Each row is a point on a tangle of strands that fork and nearly touch. The rows are in no order.
In the rows, zero is written as 128.
Two points are linked if the straight distance between their rows is under 75.9. Some points are linked to none.
(1659): [ 53 109  97 140 111 121  81 182  60  74 121 122 105  89 100 131 111 152
 136  97 144 106]
(55): [147 113 131 134 108 134 108 143  55 131 111  91 108 126  81  95  88 101
 139 114 160 114]
(1716): [140 142 133 121 135 133 141  79 131 118 137 103 129 174 161 146 136 156
 130 133 134 126]
(429): [108 124 133 102 127 182 105 145  37  80 103  89 106 122  97 113 144 142
 140 132  69 124]
(2238): [142 139 138 157 124 105  93 122 107  88 164 136 100 106  79 148  97 157
 138  83 186 134]
(2453): [143 130 112 141 139  90 155 115 166 154 132 144 151 158 148 113 134 101
 137 142 139 132]
(673): [127 127 148 159 115 122  78 139 106  89 145 147  93  94  70 131  83 153
 131  87 179 122]
(2508): [119 150 150 144 136 118 108  76 120  74 144 131 102 142 127 140 113 166
 146 108 129 132]
(223): [120 109 143 140 118 142  57 179 112 104 107 175 101  72  84 102  87 154
 110 109 129  99]
(522): [136 105 133 141  82 122 200  89 158 132  97 144 153 126 159 167 166 111
 103 148 153 152]
(1619): [ 76  92  68 140  99 114 208 153 170 159 159 151 122 103 164 141 152  95
 110 162 122 145]
(2475): [173  98 169  78 114 152 162 103 122  97  65 114 133 115 139 119 146 125
 105 154  98 139]
(205): [110 120 120 133  47 155 184 144 154 193 105 102 151 129 134 176 197 131
  80 107 160 162]
(633): [146 107 151 103 101 101 119 104  98  56 149 138  76  97 101 155 117 157
 133  96 169 138]
(1307): [168 135 152 114 139 132 108 118 112  94 103 121 115 120 101 109 126 150
 123 122  93 121]
(1828): [129 126  80  90 168 151 107 116 177 118 185 119 116 136 172 173 107 153
 147 100 140  95]
(502): [111 101 116 141 110 144 100 168  43 132 104  93 116 128  84  84  86 107
 146 107 143 116]
(1853): [151  67 146 102 118 107 112 155 126 121  82 176 107  95  97  73 111 113
 128 125 113 119]
(1018): [103 130  83 123 152 105 176 173 171 206 142 115 164 140 147 111 135  72
 139 162 124 116]
(854): [155 125 150 116 117  94 125  88 143  58 158 149  97 111 111 170 130 167
 138  94 166 148]
(2095): [116 115  87  87 148 146 140 116 197 121 180 123 121 120 180 176 119 136
 142  99 151  96]
(1601): [122 146 113 114 185 130 136 135 156 186 132 123 158 184 161  88 130 112
 141 163 104 120]
(404): [ 69 106 113 147 108 152  94 171  39 122  93  93 120 124  97  92  92 120
 149 107 138 109]
(1667): [ 86 143 171 164 131 128  87 117 135  92 100 190 106 126 112  88  80 127
 142 127 143  99]
(1729): [165 115 146  99 105 158 136 116  64 138  94  71 124 141 111 112 109 108
 122 147 153 126]
(2215): [119 134  89  99 201 106 113 165 180 173 157 170 138 106 158 147  94 123
 160 145 112 108]
(2338): [176 124 119 161 133  71 117 139 172 144 156 175 140 111 107 127 121 122
 140 113 155 136]
(240): [114 107  88 168 104  84 199 123 172 149 151 169 157 129 142 135 141  69
 125 158 133 154]
(2090): [138 152 153  99 104 122 155  83 106 121 132  82 120 146 160 200 165 153
  94 137 173 126]
(799): [159 125 178  83 142 171 159 105 146 120  64 108 162 148 145  98 155 104
 111 179  92 157]
(2347): [ 67 134 161 156 134 155  74 145 124  87  87 173 106 107 110  83  79 135
 125 138 121  90]
(1910): [ 80 137 116 122 130 118  98 156  25  80 148  95  90  75 104 142 122 117
 141  81 158 149]
(1047): [114 111 109  83 141 147 166 103 186 135 123 124 148 160 197 139 161 136
 119 142  91 122]
(2151): [110 106  72 116 135 107 184 141 203 129 143 146 132 100 174 142 153 124
 124 136 115 142]
(2222): [ 69 142 126 151 117 135  77 172  74  62 135 127 102  76  86 148  98 151
 139  85 164 113]
(312): [131  88 167  96 139 160  89 157 102 109  76 154 110 117  97  63 125 127
 115 144  67 110]
(1275): [121 119 126  63 106 156 130 138   4 104 107  76  96 115 140 145 145 130
 117 152 120 161]
(844): [ 75 136 155 150 117 142 100 104  82  67 104 132  94 124 118 113  86 128
 154 109 146 110]
(1202): [ 73 118 105 129  82 167 190 152 167 218 114 114 176 153 153 123 163  81
 107 157 132 162]
(939): [132 171 159 156 149 140  56 158 136 125 145 193 119  92 106 132 107 195
 118 123  86 127]
(174): [126 121 125 122  55 154 192 136 166 174  94  98 148 108 140 173 203 137
  72 121 135 164]
(1491): [ 87 114 120 150 103 132 197 110 157 179 123 144 190 174 162 135 146  58
 124 173 146 160]
(635): [132 122  66 126 143 134 127 140 174 175 183 108 139 144 157 148 114 108
 136 105 165  91]
(697): [ 96 111 100  99 109 139 160  83 162 134 157 113 133 155 196 195 134 141
 127 106 168 111]
(1740): [143 136  84 136 185 120  96 147 150 187 164 137 131 152 151 125  95 126
 146 126 139 109]
(750): [134 111 117 159 106  80 193 107 165 134 120 163 155 128 140 127 139  74
 130 156 133 157]
(2154): [151 132 102 161 153  65 142 165 171 198 145 160 162 125 115 115 126  99
 137 154 131 133]
(935): [ 96 147 173 149 136 155 135  70  76  96 103 114 122 166 145 114  94 130
 148 137 133 132]
(1799): [170 135 149 112  98 141 150 105 104 142 105  76 142 146 121 134 131 117
 112 142 161 125]
(863): [130 150 119 104 166 147 138 124 157 181 117  94 165 191 154  91 146 118
 121 166  99 132]
(1801): [119 140 150  85 129 184 124 130  26  87 105  71 102 123 119 132 148 125
 136 145  75 142]
(1258): [ 89 138 133 128 122 112 106 126  44  65 155 110  78  78 105 145 110 123
 141  93 174 145]
(845): [141 145 177  90 122 185 145  93 101 132  83  67 153 159 133 133 138 125
 102 176 124 139]
(118): [126 122  98  87  95 129 151 138 158 168 173  68 138 137 151 182 175 156
  97  80 156 112]
(2201): [142 110 165 129 121 124 132 108 116 127  90 148 132 142 118  73 103  93
 144 139 132 133]
(599): [115 140 175 135 171  92 134 118 153 137 105 173 136 153 133  71 114 110
 148 156 105 137]
(143): [138 154 154 124 187 136  88 134 142 128 129 179 128 146 125 105 143 160
 133 153  44 121]
(1274): [ 89 118  65 127 113 129 185 170 176 208 160 119 156 126 151 122 131  58
 130 138 141 115]
(2056): [179 114 114 127 124  92 150 119 181 105 131 145 132 104 134 141 162 139
 117 119 125 146]
(1377): [144 125 191  99 157 147 133 112 125 108  82 137 134 147 123  71 131 112
 124 157  76 136]
(2383): [166 108 180  72 129 180 141 103 111 103  63 101 136 138 131 109 146 129
 114 167  82 145]
(1255): [124 122 148 116 141 119 178  90 170 130 100 137 161 161 174 108 151 112
 131 164 111 158]
(1956): [136 108 126 142 130  79 180 115 173 117 108 172 142 109 140 110 145 100
 138 155 118 165]
(872): [133 164 127 169 170 126  74 135 130 131 160 151 119 133 113 136  98 186
 139 109 126 127]
(655): [130  67 130  84  97 141 113 152  58 111  82 108 106 144 107  87 123 155
 122 136 102 135]
(1763): [119 139  89 110 186 110 144 175 174 202 143 123 157 134 152 117 120  98
 138 154 116 102]
(793): [130 120  92 106 122 128 175 144 188 156 122 106 149 125 172 128 176 131
 100 132 102 132]
(117): [ 91 117  81 123 105 140 182 147 174 200 146 115 162 153 174 131 146  74
 125 135 139 122]
(829): [ 74 149 151 136 139 166 103 115  64  62 101 106 109 107 112 120 122 136
 155 116  87 118]
(1268): [114 118 127  96 163 129 164 103 174 131 112 135 150 164 185 118 153 129
 131 160  89 134]
(2364): [138 133 154 146 127 112 116  89 125  94 124 144 112 136 123 117 108 144
 147 116 137 130]
(1152): [151  98 168 104 113 126 127  97 126  85  84 150 109 116 126 103 119 126
 133 121 119 126]
(1873): [155  74 159 121  85 115 163  99 131 107  81 159 138 112 125 114 119  74
 138 131 144 143]
(1235): [139 116 147 160  98 113 172  90 139 153 111 146 179 160 126 118 111  49
 133 151 145 146]
(2224): [156 120 131 134 135  72 117 126 196 101 140 200 118  94 114 143 124 156
 138 110 137 158]
(57): [157 118 158 114 127 112 137  94 151  91  94 158 118 113 135 109 132 129
 136 131 101 143]
(754): [164 108 105 137 130  70 146 131 203 104 139 185 126  95 124 145 148 143
 132 120 137 163]
(509): [125 105 123  74 112 137 107 155  16  87 120  82  81 100 113 135 148 137
 127 127 103 149]
(998): [ 59 114 135 127 115 154 107 125  63  65  93 118  94 116 115 111 108 140
 149 112 120 107]
(1515): [ 99 116 139 127 158 103 179  94 164 143 117 160 156 173 174 104 136  92
 154 172 118 151]
(2476): [ 82 149 117 127 134 130  97 160  21  97 128  74 108  82 107 131 126 111
 152  86 136 139]
(2373): [145 172 130 174 164 141  65 152 109 136 160 144 119 110  95 132 104 180
 128 107 115 131]
(1735): [137 152 141 175 140 124 105 117 106 141 117 126 121 149 106  95  94 114
 142 126 145 122]
(1402): [136 106  62 142 101 107 166 169 189 186 172 115 145 109 130 142 155  99
 102 107 155 126]
(1836): [113 173 163 186 170 152  74 147  97 149 107 142 125 126 103  79  89 133
 130 129 111 112]
(1072): [149 140 149 130 143  99  92 130 177  95 130 194 112 106 110 131 121 168
 130 115 115 139]
(1252): [134 132  77 114 192 155  91 132 159 145 186 116 116 140 158 159  99 157
 145 109 136  95]
(486): [121 167 140 192 157 148  85 137  85 144 111 105 130 142  91  87  84 120
 144 121 126 109]
(1031): [105 127  91 104 193 110 148 160 182 166 157 150 136 109 172 147  89  92
 166 153 121  93]
(550): [136 177 128 143 152 135  99 138  45 102 146  65 106  97  95 144 125 132
 133 105 126 134]
(1260): [151 123  74 144 145  77 151 173 174 191 152 145 156 119 130 131 139 103
 127 139 137 126]
(819): [177 109 153 102 106 132 170 103 154 109  76 121 145 112 137 119 156 120
 103 145 106 144]
(1672): [ 95 152 167 135 174  98 103 116 163 121 110 195 122 140 133  92 114 140
 149 146  97 130]
(873): [153 143 112 151 162 105  93 122 153 133 165 149 122 143 122 135 108 167
 143 111 139 130]
(853): [153 157 147 117 120 113 133  96  75  92 152  81 102 122 133 163 131 140
 118 120 158 135]
(1551): [126 129 143 141 125 138  82 139  96  90 105 140  93 109  95 107 100 150
 132 105 117 113]
(2163): [127 121 190 110 136 174 162  71 112 114  66 113 152 179 152 120 117 113
 131 169 134 150]
(1903): [175 159 134 156 151 128  75 145 110 113 158 119 106 100  79 141 117 175
 115 103 123 127]
(1668): [100  99  80  97 123 145 159 119 200 129 171 124 127 104 187 182 127 124
 133  94 156 105]
(706): [160 146 142 152 134 136 120 120 111 151 114 103 138 163 106  92 111 108
 131 131 142 123]
(1000): [144 164 154  97 114 123 142  95  56 100 155  82 100 115 144 178 144 133
 103 132 180 145]
(1626): [150 147 153 156 156  84  83 157 150 160 140 195 129 103 104 112  93 141
 132 129 133 132]
(321): [158 144 133 147 130  96 110 110 115  99 184 116 114 126  93 161 115 158
 132  94 189 142]
(649): [171 111 139 135  97  91 137  88 135 101 144 135 120 119 112 152 117 126
 133 104 176 133]
(154): [ 64  94  97 118  95 122  93 180  55  87 107 118  97 117  97 107 129 166
 124 109 127 113]
(1288): [122 134 123 140 102 141 161 112 148 199 128  98 186 198 151 118 128  73
 117 149 161 138]
(1403): [104 100  63 136 116 100 195 151 195 147 161 149 123  94 162 141 151 106
 117 150 124 141]
(1719): [115 157 167 160 135 102  76 165 149 141 138 218 130  96 111 120  80 159
 126 127 148 129]
(1977): [ 93 175 139 187 149 149  69 151  90 102 127 123 119  96  90 131  99 156
 141  90 118 117]
(1094): [ 99  93  77 105 112 150 168 131 209 130 160 131 113  86 190 168 150 123
 119 105 134 115]
(2486): [120 117 135 152  95 122 187 100 147 170 111 145 194 172 146 119 129  44
 128 172 152 155]
(1687): [115  86 120  77 100 145 108 159  24  97 101  95  90 125 112 107 146 158
 122 129  94 149]
(801): [ 88  96  86 159  78 105 214 124 171 154 139 162 148 126 158 145 156  86
  96 163 133 161]
(1635): [119 135 109 114 196  99 103 145 171 156 148 183 128 137 154 129 103 151
 158 144 100 123]
(1334): [103  95 133 131 115 151  56 183 101  83  99 173  97  80  95 108 102 170
 103 118 109  95]
(138): [136 136 111 171 126 104 135  96 131 172 164 117 155 194 133 125  97  89
 148 121 176 119]
(847): [138 109  81 157 128  66 155 141 192 144 165 173 141 113 136 144 134 110
 144 125 150 149]
(712): [103 127 105 110 158 135 166 117 170 179 135 121 159 173 177 110 125  93
 145 163 120 122]
(2243): [142 161 139 147 181 125  85 129 139 142 136 156 126 141 131 104 124 164
 130 138  70 125]
(835): [126 149 151 117 177 147 120 105 146 127 116 126 138 178 144  98 144 142
 133 156  61 127]
(1690): [ 34 109 112 150 118 158  79 171  77  77  77 128 128 115 111 100 103 141
 137 122 111  91]
(171): [199 129 131 107 140 115 116 125 168  88 133 141 121 101 111 142 169 171
 108 119  75 130]
(2033): [103 137 130  99 114 175 164 141 167 206 100  81 190 176 156 110 163 108
 104 160 124 150]
(257): [146  93 144 141 114 117  74 178 108 139 104 174 105  86  81  86  87 129
 124 117 140 107]
(2299): [128 125 104  93  84 137 160 133 164 168 139  82 147 137 160 178 188 157
  89  89 140 125]
(1005): [ 62 112  90 124  81 168 192 156 159 217 133 113 154 130 165 135 148  76
 113 129 136 140]
(392): [131  89 127 139 108 124  80 173  84 134 115 139  98 106  79  84  90 129
 128 107 149 106]
(280): [126 166 157 107 133 141 117  79  74  51 151 111  87 122 134 175 153 172
 139 125  88 140]
(460): [129 134 162 127 139 179  78 137 103  74 109 158  94  99  93 118 142 160
 135 134  50 102]
(1863): [116  93 163 140  93 141 129 101  82 130 101 145 127 161 102  84  72  69
 151 132 161 116]
(2260): [123  91  65 150  74 113 180 151 183 172 180 122 143 107 141 163 165 109
  98  95 163 128]
(1565): [ 92 176 147 137 144 153  93 122  64  49 147 108  95  92 103 165 153 149
 156 105  87 130]
(2150): [132  81 161  69 107 167 136 113  57 103  62 105 115 147 132 121 124 135
 121 154 119 146]
(104): [176  84 131  82  92 145 132 144  59 140  86  80 123 128 101 100 118 115
 124 140 141 127]
(2204): [137 115 183  98 166 143 110 144 128 114  79 157 123 126 109  63 134 109
 127 154  66 124]
(521): [126  99 146 107 107 131 109 129  77  81 107 128  82 106 102 110 107 142
 135 106 130 119]
(557): [117 120 121  95 123 149 169  92 176 136 112 121 151 155 196 166 172 149
 110 137 113 130]
(83): [160 125 121 121 128  89 130 101 180  75 171 152 117 124 122 170 136 179
 134  91 156 148]
(2108): [150 132 102 116  98 107 147 130 150 159 175  72 141 146 133 158 162 142
  98  96 178 113]
(1670): [159 151 139 140 136 149  67 164  82 103 132 122 106  80  71 138 121 168
 117 103  97 117]
(2115): [187 147 134 108 139 137 120 115 150  95 139 119 119 124 123 146 177 169
 110 135  59 118]
(1366): [ 99  83 117 124 109 139  73 179  76  96 104 133  94 101  90 103 116 167
 123 114 108 100]
(969): [129 133 175 126 140 126  89 133 147  87  98 197 103 100 105  94 116 148
 123 132  85 113]
(848): [122 143 130 146 166 109 115  97 160 132 135 158 126 170 151 110 110 137
 154 124 126 127]
(1455): [147  82 167 110  97 124 155  83 116 100  80 148 125 124 135 125 112  98
 138 130 147 141]
(2466): [ 64 113 108 154 120 155  85 176  62 110  86 115 128 112 102  89  99 135
 135 113 127  97]
(1563): [130 159 115 141 163 135  95 102 122 100 165 113 108 157 133 156 130 187
 144 116 100 121]
(1013): [155 155 155 104 133 144 125  84 103  70 135 108 102 135 129 166 164 175
 125 139  75 128]
(1802): [ 85 122  83 107 165 117 164 141 185 169 154 140 139 119 177 136 104  70
 162 146 134  95]
(1829): [138 141 140 122 120 120 120 108  69  93 135  90  94 108 106 137 112 136
 131 115 149 126]
(1416): [122 142 119  91 134 165 154 133 173 191 112  80 174 184 158  97 162 122
 106 164 106 128]
(1755): [149 104 111 117 108  95 149  88 174  82 162 137 125 131 152 186 144 166
 131  98 166 145]
(225): [155 165 145 150 165 141  58 156 136 132 157 173 120 110 109 142 134 198
 128 127  66 135]
(1037): [154  64 128  89  96 138 119 153  75 125  83 110 110 141  96  78 116 127
 125 128 120 128]
(1099): [155 148 142 138 112 133 141  96 101 143 117  84 138 162 125 120 116 118
 125 136 157 123]
(16): [130 112 149 110 133 188  94 155  63  97  93 110 104 120  93  89 138 145
 128 134  48 111]
(914): [167 146 107 127 134 119 128 126 148 147 143  93 135 155 132 130 141 143
 113 126 132 115]
(1810): [130 167 148 146 143 158  77 128 114  61 145 154  95 109  92 159 140 190
 135 110  72 122]
(2040): [118 112  77 140 114 114 159 117 168 177 169 127 167 166 161 146 122  73
 142 117 163 109]
(849): [ 57 106 142 143 129 170  75 158  97  85  85 149 116 116 116  80  93 139
 125 140 106  91]
(695): [109 110 159 150 101 124 113  91  83  93 116 138 100 133 115 115  78 113
 157 111 168 117]
(2069): [104 184 146 120 143 156 113 111  38  61 138  85 103  97 129 164 160 125
 152 118  88 148]
(1725): [114 142 162 162 135 112 102 101 137  99 107 173 114 133 114  89  98 124
 155 114 137 117]
(2142): [165 124 126 124  91 118 186 121 169 137  90 115 155 106 143 128 172 118
  91 139 119 149]
(1915): [148 128 158 117 138 182  92 143  89  87 103 126  93 112  91 106 139 153
 129 137  53 111]
(2525): [141 118 195  97 150 148 155  99 144 114  75 130 153 157 149  86 139 103
 125 166  93 156]
(1178): [147 119  85 165 132  78 120 130 161 179 179 159 156 158 123 131 105  92
 146 119 169 124]
(1092): [166 145 130  94 107 131 141 107 137 124 129  75 135 137 141 166 171 161
  96 125 127 120]
(1068): [164 143 112 123 109 125 148 132 160 174 133  78 162 155 137 128 155 123
  97 125 144 116]
(2503): [158 142 124  93  96 124 157 130 152 145 132  70 140 132 137 172 190 161
  80 113 133 124]
(2506): [ 98 157 162 154 145 161 103  97  94  78 106 117 108 143 123 112 115 147
 148 129  88 122]
(525): [136 155 166 159 134 156  52 180 122 117 129 191 124  69 104 117  96 178
 107 125 103 119]
(2473): [126 111  72 155 136  94 146 125 172 181 175 149 160 157 149 136 106  71
 151 131 163 118]
(252): [187 128 140 153 115 106 114 126 115 138 136 117 122 117  86 122 102 115
 129 104 171 120]
(737): [ 80 109  92 138 145  96 189 127 173 172 148 153 162 157 168 125 118  59
 162 164 137 127]
(1998): [160 123  84 125 120 112 130 136 152 165 188  87 134 146 123 157 144 139
 115  90 175 107]
(1996): [146 188 124 122 145 139 113 131  50  96 163  48 108 106 112 156 157 137
 113 124 120 142]
(572): [177 148 151  85 125 157 133  99 124  94 123  99 121 142 127 155 187 163
 108 152  64 120]
(2103): [115 142 130 119 189  81  93 150 171 151 144 206 128 121 139 126 112 166
 148 140  98 136]
(566): [146 147 135 134 164 103  81 139 170 123 137 200 119 121 126 133 117 178
 136 123 101 130]
(27): [146 139 111 156 149  80 149 154 151 200 131 142 174 148 105  94 122  72
 141 163 133 134]
(1304): [127 144 130 141 158  95 163 151 153 197 127 128 174 171 123  83 127  71
 139 173 125 138]
(796): [134 166 154 161 179 130  83 136 123 151 119 157 126 133 112  81 106 145
 130 140  94 119]
(1154): [105 135 135 134  91 161 169 111 153 207 106  99 202 190 144 126 140  79
 111 164 165 151]
(2481): [140 126  99 133  85 127 178 140 170 189 133  98 166 146 142 126 167 105
 103 132 151 131]
(931): [148 107  98 112 103 102 168 104 190 107 159 121 140 115 154 180 175 161
 105 104 149 145]
(2232): [116 171 147 150 146 164  80 130  84  57 145 123  94  95  90 163 146 172
 146 112  77 121]
(1539): [145 140 132 164 113 114 138  87 122 162 138 120 161 192 120 109  97  79
 142 135 169 119]
(2513): [147 136 102 134 151 108 115 108 150 121 177 115 116 157 135 153 120 174
 135 101 152 123]
(2349): [ 80 109 111 140 130 113 203 111 166 178 135 151 179 171 171 128 132  58
 146 175 129 144]
(60): [123 149 146 186 128 126  67 156 108 115 145 158 112  95  76 124  74 154
 133  94 172 118]
(427): [122 143 151  87 104 130 163  78 122 120 105 103 129 150 167 214 181 165
  96 140 149 130]
(1985): [115  94 140 111 130 164  88 162  82 102  76 135 107 119  95  68 119 143
 122 135  78 108]
(2084): [ 93  90  85 129  78 141 200 129 181 138 134 139 124 103 186 179 187 145
  90 121 134 152]
(2296): [156 115 106 122 112 104 170 105 181 110 129 130 138 113 157 155 168 150
 110 118 130 139]
(49): [114 127 137  67 121 188 124 141  10 106  94  70 109 125 123 135 143 132
 127 156  99 158]
(2259): [141 148 152 157 127 152  53 183  99 105 138 156 114  62  81 131  99 185
 110 106 114 123]
(1588): [131 147  84 143 181 135  90 133 146 156 180 116 125 163 152 142  89 153
 148 118 135 104]
(1695): [ 82 119  93 113 164 118 176 132 175 176 141 141 150 156 186 124 108  74
 163 159 131 112]
(2318): [154 111 149 111 109 127 119 115  70 101 114 102  96 116 109 122 119 129
 128 121 142 120]
(164): [159  72 152 119 101 100 143 133 131 117  80 171 124  99 112  78 113  83
 140 131 133 135]
(1331): [126  87 150 138  80 125 124  93  70 112 110 140 113 149 107 110  77  81
 155 116 176 123]
(2456): [142 153 146  85 123 127 134 108  32  91 153  82  83  84 148 175 149 116
  95 133 171 158]
(704): [132 114  59 136 139  93 154 187 195 193 172 123 143 103 136 137 140  97
 124 126 139 118]
(178): [108 155 176 140 145 148 129  67 101  90 112 114 111 170 141 113 112 150
 143 137 107 132]
(2202): [127 153 150 125 137 127 105  86 102  59 145 122  86 123 119 159 125 174
 141 110 113 131]
(151): [159 139 109 139 136 100 116 110 142 120 190 109 123 137 120 168 129 168
 123  96 177 133]
(534): [129 137  81 127 185 102 119 162 163 207 162 134 150 154 150 112 106 103
 142 147 131 102]
(2402): [ 77 108 142 132  95 174 187 107 173 179  77 132 178 160 171 153 167  97
 102 182 147 169]
(1711): [162 134 105 133 148 101 128 125 169 152 142 126 135 147 144 120 135 130
 124 121 133 124]
(86): [132 118 173 100  96 138 158  73  71 118  79 113 121 145 144 186 125 108
 125 162 190 134]
(1295): [ 94  93  69 150  54 132 193 146 174 183 168 133 137 114 151 164 162  98
  97 108 152 142]
(1788): [ 83 150 141 151 126 114  94 131  79  54 158 124  88  89  95 149 104 150
 147  83 172 133]
(1643): [111 114  72 121 129 137 146 128 185 173 175 121 142 140 173 151 108  83
 144 108 170  91]
(2280): [102 130 151 134 184  93 152 116 155 161 117 158 147 181 150  81 119  93
 159 172 109 136]
(1970): [151 125 144 157 126  93 151 109 145 152 114 153 156 156 125  94 118  70
 143 149 144 139]
(11): [113 117  99 132  63 147 187 146 165 203 127 103 160 138 150 152 179 112
  98 110 152 138]
(1346): [ 90 123  81 108 149 139 172 175 203 155 157 126 109  61 165 147 136  98
 132 122 111 104]
(1486): [157 166 143 144 157 153  68 143 129  93 159 157 106 107  95 158 149 201
 132 116  66 130]
(120): [142 135 102 173 137  96 113 110 148 167 174 147 144 171 119 125  93 107
 149 113 170 120]
(2079): [113  96  78 110 108 135 180 128 197 131 145 130 125 101 184 167 171 148
 107 114 118 137]
(2037): [130 140 123 137 130 117 166 129 161 199 129 114 186 187 132  90 127  62
 136 171 144 138]
(1772): [147 125 129 120  69 142 195 131 169 147  91  97 156 108 145 150 199 143
  66 128 122 153]
(1083): [151 112 149 127 127  89 156 111 169 108  92 169 128 106 132 106 142 115
 139 145 110 149]
(2362): [103 170 122 147 146 139  89 158  41  98 127  67 114  83  89 137 119 124
 149  90 124 128]
(2337): [166 137 115 150 157  76 100 157 169 168 153 180 142 112 113 129 114 139
 133 122 138 138]
(2164): [154 133  76 144 143 113 112 136 152 169 193 102 141 159 128 146 114 132
 130 101 179 100]
(1474): [120 143 173 134 151 155  79 121 134  76 103 176 100 107 101 103 125 160
 136 133  62 107]
(2200): [ 96 139 138 163 131 151  72 148  87  87 109 130 107  97  91 113  91 146
 138 102 127 103]
(82): [167 108 130 150 109 117 101 147  90 134 122 122 113 116  73 100  87 106
 133 108 164 110]
(1622): [168 185 127 109 131 140 124 120  76 104 167  53 107 120 118 165 169 155
 100 135 107 128]
(98): [122 124 123  88 117 129 105 147  28  76 135  90  80  83 107 150 144 139
 120 101 119 142]
(163): [122 126 132  90 110 141 168  81 154 125 109 109 145 155 185 190 180 166
 105 131 124 125]
(1215): [135 130 132  81 122 127 121 126  29  71 155  96  73  76 134 155 149 131
 110 121 149 162]
(927): [186 119 134 161 122  87 117 131 141 144 133 154 125 116  93 116 109 106
 134 110 164 123]
(338): [123 158 162 177 131 123  60 158 143 125 148 196 123  99 102 122  79 168
 122 106 161 124]
(1969): [137 121 159 152 107 138 138  86 101 146 108 118 149 176 112  92  88  65
 149 143 171 126]
(408): [ 85 129 138 119 102 165 182 135 171 209 102  99 191 183 154 116 156  91
 115 174 137 162]
(1962): [169 169 136 102 117 141 129 109  99 112 147  61 116 141 128 156 165 161
  95 136 113 120]
(1030): [121 182 135 186 163 151  59 151  91 122 147 122 129  98  90 146 112 179
 136  92 112 129]
(2335): [194 135 126 131 120 121 135 140 141 171 114  94 158 129  96  91 133  98
 111 140 142 121]
(1017): [109 151 177 134 161 110  93 129 162 104  98 208 112 112 116  90 110 145
 137 144  92 120]
(1100): [162 122  94 164  86  94 154 136 160 175 154 120 175 143 114 133 143  74
 108 124 163 128]

Follow the links from the first point to the second, and from the first to the third. Name the last point that the two ways share.
(312); (1829); (599): (16)
(1017); (2525); (1829): (16)
(27); (1416); (1763): (408)
(655); (2373); (2204): (509)
(1037); (799); (1829): (509)
(1601); (1711); (754): (1695)
(225); (2200); (1626): (2373)
(1018); (27); (1235): (408)

A fork is a point with three links, a tip a point with one. Leave the first point through the second and follow the links. Name the first fork or tip that comes.
(2224); (1072): (1695)
(2215); (1635): (633)
(1956); (750): (2079)
(2200); (1551): (509)

A fork is a point with three links. Follow the links from the first point to the second and name the forks in between, in order.
(1018); (801): (2079)
(2337); (502): (82)
(205); (1275): (16)
(521); (872): (2373)
(1474); (104): (16), (509)
(2260); (737): (408), (1695)

Name the points in between on the shortest way along the links from the first point to the second, in order.
(1083); (1740): (1956), (750), (240), (801), (1619), (1403), (2151), (2079), (1094), (1668), (2095), (1828), (1252), (1588)
(927); (673): (2338), (2337), (1626), (1719), (338), (60)
(117); (704): (1005), (1202), (408), (1154), (1288), (2037), (1304), (27), (2154), (1260)
